Points, in no order, along strands that fork, close into loops and pass close to each other.
Two points are linked if the straight distance between their rows is under 66. Some points are linked to none.
(895): [ -7   4 -14  -5  44 -17  23 -47  26  21 -16 -31  21  -6 -14 -12 -18 -35
  21 -14]
(398): [  7   5  24  16  27   5  -5  27  -9 -12  -3  28 -26  29  18  23  31  14
 -40  28]
(653): [-16  -2   0 -12  24 -10  19   5  17   5  -7  -3   9   6  -9   2 -15 -12
  26   0]
(970): [-17  -2 -19 -14  54  -5  22 -29  22 -19   7 -17   4  37 -46 -10  -6  -3
  36 -12]
(385): [-42   4  10  19 -42   6  -4  57   2 -19  19  46  12  -2  12  12   5  10
 -27  36]
(40): [ 20   8  41 -22 -19  -6  26  41  13  33 -30  35  -2 -40  17  13  20 -24
 -18  -5]
(461): [ 44  14 -34  12  32  27 -18 -10 -50  13   1  24 -13  27 -20  29  41  15
 -22  16]
(853): [-12   4 -25   3 -10 -12  25  -2   0 -23  21  10  35 -15   0  16 -17  12
  43  -3]
(902): [ 23   6 -50  22  20  18 -24 -18 -50  29  11  -3 -10   6 -28  18  59  14
 -20   7]
(515): [ -2   2  27  -8  -8  -8  25  36  22  33 -25  19  15 -27   4   7   5 -32
  -9  -3]
(382): [ 45   1 -34  36   9   5 -24 -26 -39  18  12 -13  -5  -8 -28  10  69   6
 -29   4]
(107): [-17 -26  30 -15  45   4 -14   3  37  16  -7 -29 -30  32 -28 -33  -5 -34
  -2 -33]
(384): [-22  11 -13 -25  -2 -13  14  -9  -2  -1  -6 -20  12 -19  26  -8 -45   9
  30  -2]
(447): [ 13  17  -5   1  16 -13  17  10 -26 -36  14  32 -22  14  13  26  31  47
 -11  17]
(921): [ 17   1   3  11  54  30 -52   8 -31   9  -5   3 -28  28 -12   1  33   9
 -42 -26]
(810): [-21  -8 -34  35 -48   2  -4 -11   4 -35  20  -1  56 -10  20   4 -28  11
  39   9]
(906): [ 44  20 -18  24  31  -3  12 -13 -38 -11  -1  27 -14  15 -16  32  55  25
 -20  16]
(656): [ 33  14   4 -31   0  10  11 -24  18  12 -31 -14 -17  13   4 -25 -39 -19
  24 -18]
(191): [ -5  -3 -23   7  27 -17  27 -41  20   8   0 -28  42 -17   0  -5 -26 -29
  32  -3]
(253): [  1   9 -36  -3  28 -17  43 -53  15 -13  12 -13  44  -6  -4   2 -22 -13
  47 -18]
(176): [ 30  -2  31 -24 -27  -3  24  30   8  -8  15   4 -55  35   8 -20  -4  -7
 -10   2]
(275): [  6  -7  25 -50 -47   7   9  39   4  -2  13  18 -44  13  15   7 -22  40
  16   3]
(402): [-37   0   7 -10  -9  -5  -2  23  10  21 -18 -11  19 -14  24 -21 -49 -18
   4  21]
(646): [-37  -6   1  10  60  13 -37 -16  24 -25  -2 -25  -5   1 -43 -44  13 -17
 -23 -48]
(425): [-18   7  -4   9  49  10 -49 -12   2 -20  -1 -23 -11  -4 -29 -40  34  -3
 -46 -36]
(415): [  0  -7  -1 -37 -33 -16  21   5 -22   4  20  26   8 -12  10  36  -6  55
  37  -6]
(321): [-30 -13   3  36  -2 -11 -12  -6  21   5  -1 -20  49 -15   7 -13 -32 -41
   5   9]
(10): [  2  -1  20  14  64  20 -48  -4   1  -5 -11 -19 -26  11 -15 -17  28  -2
 -42 -36]
(104): [  6  12  25 -37 -24  12  -8  12   4  14 -37   5 -14 -14  33  -7 -45   5
  -1   4]
(652): [ -9   4 -18  15   1 -32  28 -46  15  -5   5 -49  42 -26  25 -16 -29 -26
  28  -3]
(502): [  3  -4  25 -22  -7  12   4  19  16   8   8 -17 -48  56 -20 -43 -33 -37
  -2  -6]
(2): [ 33  24  -7  16   6 -21  33  -2 -27 -31   9  36  -6  -3   3  30  56  35
 -13   8]
(720): [ -6  -5  15 -18  39 -10  21  -6  35  15  -6  -3   3   8 -23  -3  12 -28
   9  -5]
(884): [-17   7  -1 -36 -36 -32  -2 -53 -21  -9 -15 -26   4 -34  20  10 -39  40
  16  -3]
(472): [-35  -8   8  21 -55   0  -1  54   4 -15  18  39  28 -16  21   9 -17  10
  -2  23]
(855): [ 25  -3 -16   8  37  52 -54  10 -45  14   4  10 -35  45 -17  12  20  11
 -26 -14]
(575): [-23  -3  15 -27 -30   5   0  45  -4  11   7  24   4 -21  27  14 -26  25
   1  14]
(323): [ -3  -3  17  21 -14 -15  20  16  13  10  -3  10  36 -30  14  11  -2 -25
   5  -7]
(324): [-17  -5  17 -15 -58  -7   2  31 -14  18   6  26  17 -44  35  28 -22  21
   0   8]
(708): [-13  -4  23 -21 -24   9   7  57  15   7 -11  35 -13  -9  26   7 -10   4
   6  13]
(747): [ 29   5  21 -21  13  14   2 -19  35  31 -29 -19 -22  27 -20 -36 -32 -46
   6 -26]
(391): [  9   4  38  -6   4 -10  19  40   9  -4  -6  34 -22  12  14  17  33  11
 -28  21]
(35): [ 30  14  32 -19 -28  -4  15  10   8  35 -51  24  -1 -55  31  10  -2 -16
 -12 -10]
(334): [ -7 -14 -23  43 -40   2  10 -23  20 -26   3   2  42 -10   9  15   1 -13
  40  -5]
(165): [  8 -18 -11  48 -32   6   7 -20  29 -13  -2   5  47 -11 -13  16  26 -27
  20 -16]
(390): [ -8   8 -30 -19  45  -8  43 -38  21 -19  17  -7  26  17 -24   5  -9   2
  56 -13]
(169): [ 18  -1  33 -16   8  -4  16  17  14   3   9  -7 -47  51  -2 -25   3 -18
  -7   1]
(396): [-36 -21  12  -6  54   5 -23  -6  34  11   0 -20  -4   9 -43 -29  -3 -23
  -5 -33]
(963): [ 17 -18  32 -21  27   6   6 -15  41  25 -15 -22 -35  29 -27 -33  -6 -46
   2 -31]
(831): [-10 -26  -3  54  -6   6 -19 -22  44  -2 -10 -26  53 -21  -5   1 -11 -41
   6  -9]
(856): [-22  -8  -9  30 -35 -16   0 -10   2 -20  14 -23  45 -29  39  -1 -45   6
  26   6]
(879): [ 40   3  23 -45 -39   5  15  29  -4 -10  26  14 -56  21   4  -7 -11  25
   7   0]
(377): [-26  -6   5 -16 -40 -35  -5 -30 -25   4  17 -26  23 -38  39   8 -40  33
  25   3]
(550): [  4   9   7 -45 -27  -8 -13 -65 -19  -7 -23 -19 -10 -13  15   3 -51  45
  20  -9]
(650): [ 10  12  -2  29   6   7 -18  16 -28  -5  -3  34 -10  13  -2  20  34   8
 -46  32]
(746): [-15 -17  23 -45 -47  10   2  42  -9   7  14  30 -21  -4  24  24 -25  47
   8  13]
(345): [ 17  -2  34 -22 -19  22  -6  29  17  22 -20   0 -43  29   1 -35 -39 -35
  -4  -6]
(716): [ 20   0   5  32  22  -5 -12 -20   5  -7  10   5   6 -10 -35   0  57  -9
 -41  -6]
(213): [ -3   4  -3 -34  -8   3  20  -9  -3   2   1  -8  -1  -7  11   8 -28  28
  45  -9]
(752): [ 16   3   4 -13 -24 -18  38   4  -7  13   0  28  18 -42  11  26  14   9
  27 -16]
(426): [ 20  12 -15  27  42  24 -44  -5 -33  11  -2 -19 -14 -28 -17 -24  58 -13
 -47 -34]
(512): [ 32  -4 -12  11  39  31 -27   1 -37   1  22   5 -37  71  -5  14   6   5
 -18  -3]
(914): [ -6  -2  12  15  40  -6 -13 -16  22  -7   2  -2   2  -9 -45  -8  42 -11
 -32 -11]
(105): [-19  -2  -5  11  -3 -12  22   5  14  -6   9  10  31 -16  -1   6  -6 -13
  21   2]
(212): [ 28  17   1 -39  -6   0   5 -41  12  -9 -28 -22 -14  -5  15 -23 -51   7
  36 -16]
(767): [ -2 -21  -8  39  -8   2  -7 -24  34  -5   0  -6  39 -14 -33   1  15 -37
   3 -16]
(901): [ 14   7  18 -33 -22  -4   8   8  -3  22 -40  11   1 -39  31   8 -18   5
   4  -4]
(414): [-29  -1  -5  24  17   3 -43   5  -7 -10   1   4 -10  19 -18  -7  18   6
 -49  24]
(121): [-35   7 -19  22  -6   8 -31  22 -20 -24  10  12 -12  30  -9  -2  12  16
 -38  49]
(688): [-26 -11   9  41 -29 -14 -11  -6  17  -8   3 -33  41 -21  40 -10 -41 -27
  10  17]
(208): [ 36  13 -22  13  34  22 -10  -5 -42 -18  10  13 -23  72  -3  22   9  23
   1  21]
(542): [-15   6  14  -3 -40 -30   1  -4   7   8 -24 -25  15 -53  37 -15 -26 -17
 -15   9]
(265): [-14 -20 -39  34 -21  21 -51  23 -50  29  22 -22 -11   2  -6  -5  38   1
 -46  26]
(115): [-15 -20  -3 -15  64   3   5 -40  30  -9   8 -30  -7  36 -50 -18   2 -11
  25 -32]
(475): [-17 -10   8  12 -59  -8   4  33  -9  -8  21  28  28 -36  26  23  -7  19
  18  -2]
(561): [ 13   9 -12 -46 -13  -6   0 -50  -3  -9  -7 -36  -4   2  16 -18 -65  32
  42 -12]
(664): [ -3 -13   7  -8  46  -1  20 -32  30  27 -19 -21  21  -8 -29  -6  -2 -44
  11 -26]
(283): [ 17  22 -21   7  24   9   1   2 -37 -33  11  12 -22  48  -4  22  21  38
  -2  29]
(709): [-23  11 -15 -17  -7 -28  19 -50   9  -9   3 -43  22 -34  24 -16 -39   2
  25  -2]
(110): [-25  -1 -33 -11 -10 -14  20  -7 -19 -18  30   5  33  -7   4  18 -18  44
  57  -4]
(280): [-19 -20 -45  32 -14  27 -59  29 -46  20  18 -43 -14 -11   5 -26  43  -8
 -34  -6]
(190): [ 11   0  -1 -35   4  -6  27   7  13  -3   3   3 -13  16  -3   0  -8  12
  39  -3]
(933): [  4   1 -25  43 -33  12 -32  27 -43  17   8   3  -7  -2  -2   5  43   4
 -56  45]
(330): [  1  -8  40 -20  -6  11   4  37  31  21 -29  10 -37  17   2 -15  -8 -26
 -15   5]
(432): [-35  14  -5  27 -27   5 -13  43 -10 -32  12  31  -1  14   3  -3   9  20
 -31  50]
(383): [ 44   6 -19  42   2  -2  -6 -29 -17  -2   4  -2   0 -17 -22  13  77  -7
 -34   7]
(23): [ 28  10 -23  37 -20   9 -12  15 -38   4   6  19  -3  -2  -9  20  54   9
 -49  35]
(807): [ -3  10 -25  -4  17 -15  31  -2  -1 -40  12  17   7  19 -19   8  17  26
  25  13]
(612): [  3  -2  39 -20 -10   7  18  48  21  17 -10  26 -34   2  16   4   8  -5
 -19  16]

A tip is a point with one link. Name the tips that can be reached along the links from each point below, in the order of the rows.
(550) => (377), (914)
(390) => (104), (115), (110)
(385) => (414), (280)

How many points has the smallest loop of links through each point below? Write none if it is on no loop.
(321) => 8
(575) => 11
(902) => none
(720) => 10

A piece is all that can be reached along the links. How many separate loops has the piece of each point below (a circle has one, a figure eight two, a Y none), and how many tips (points with one link)?
(396) => loops 0, tips 2
(391) => loops 1, tips 2
(334) => loops 1, tips 0
(190) => loops 1, tips 3
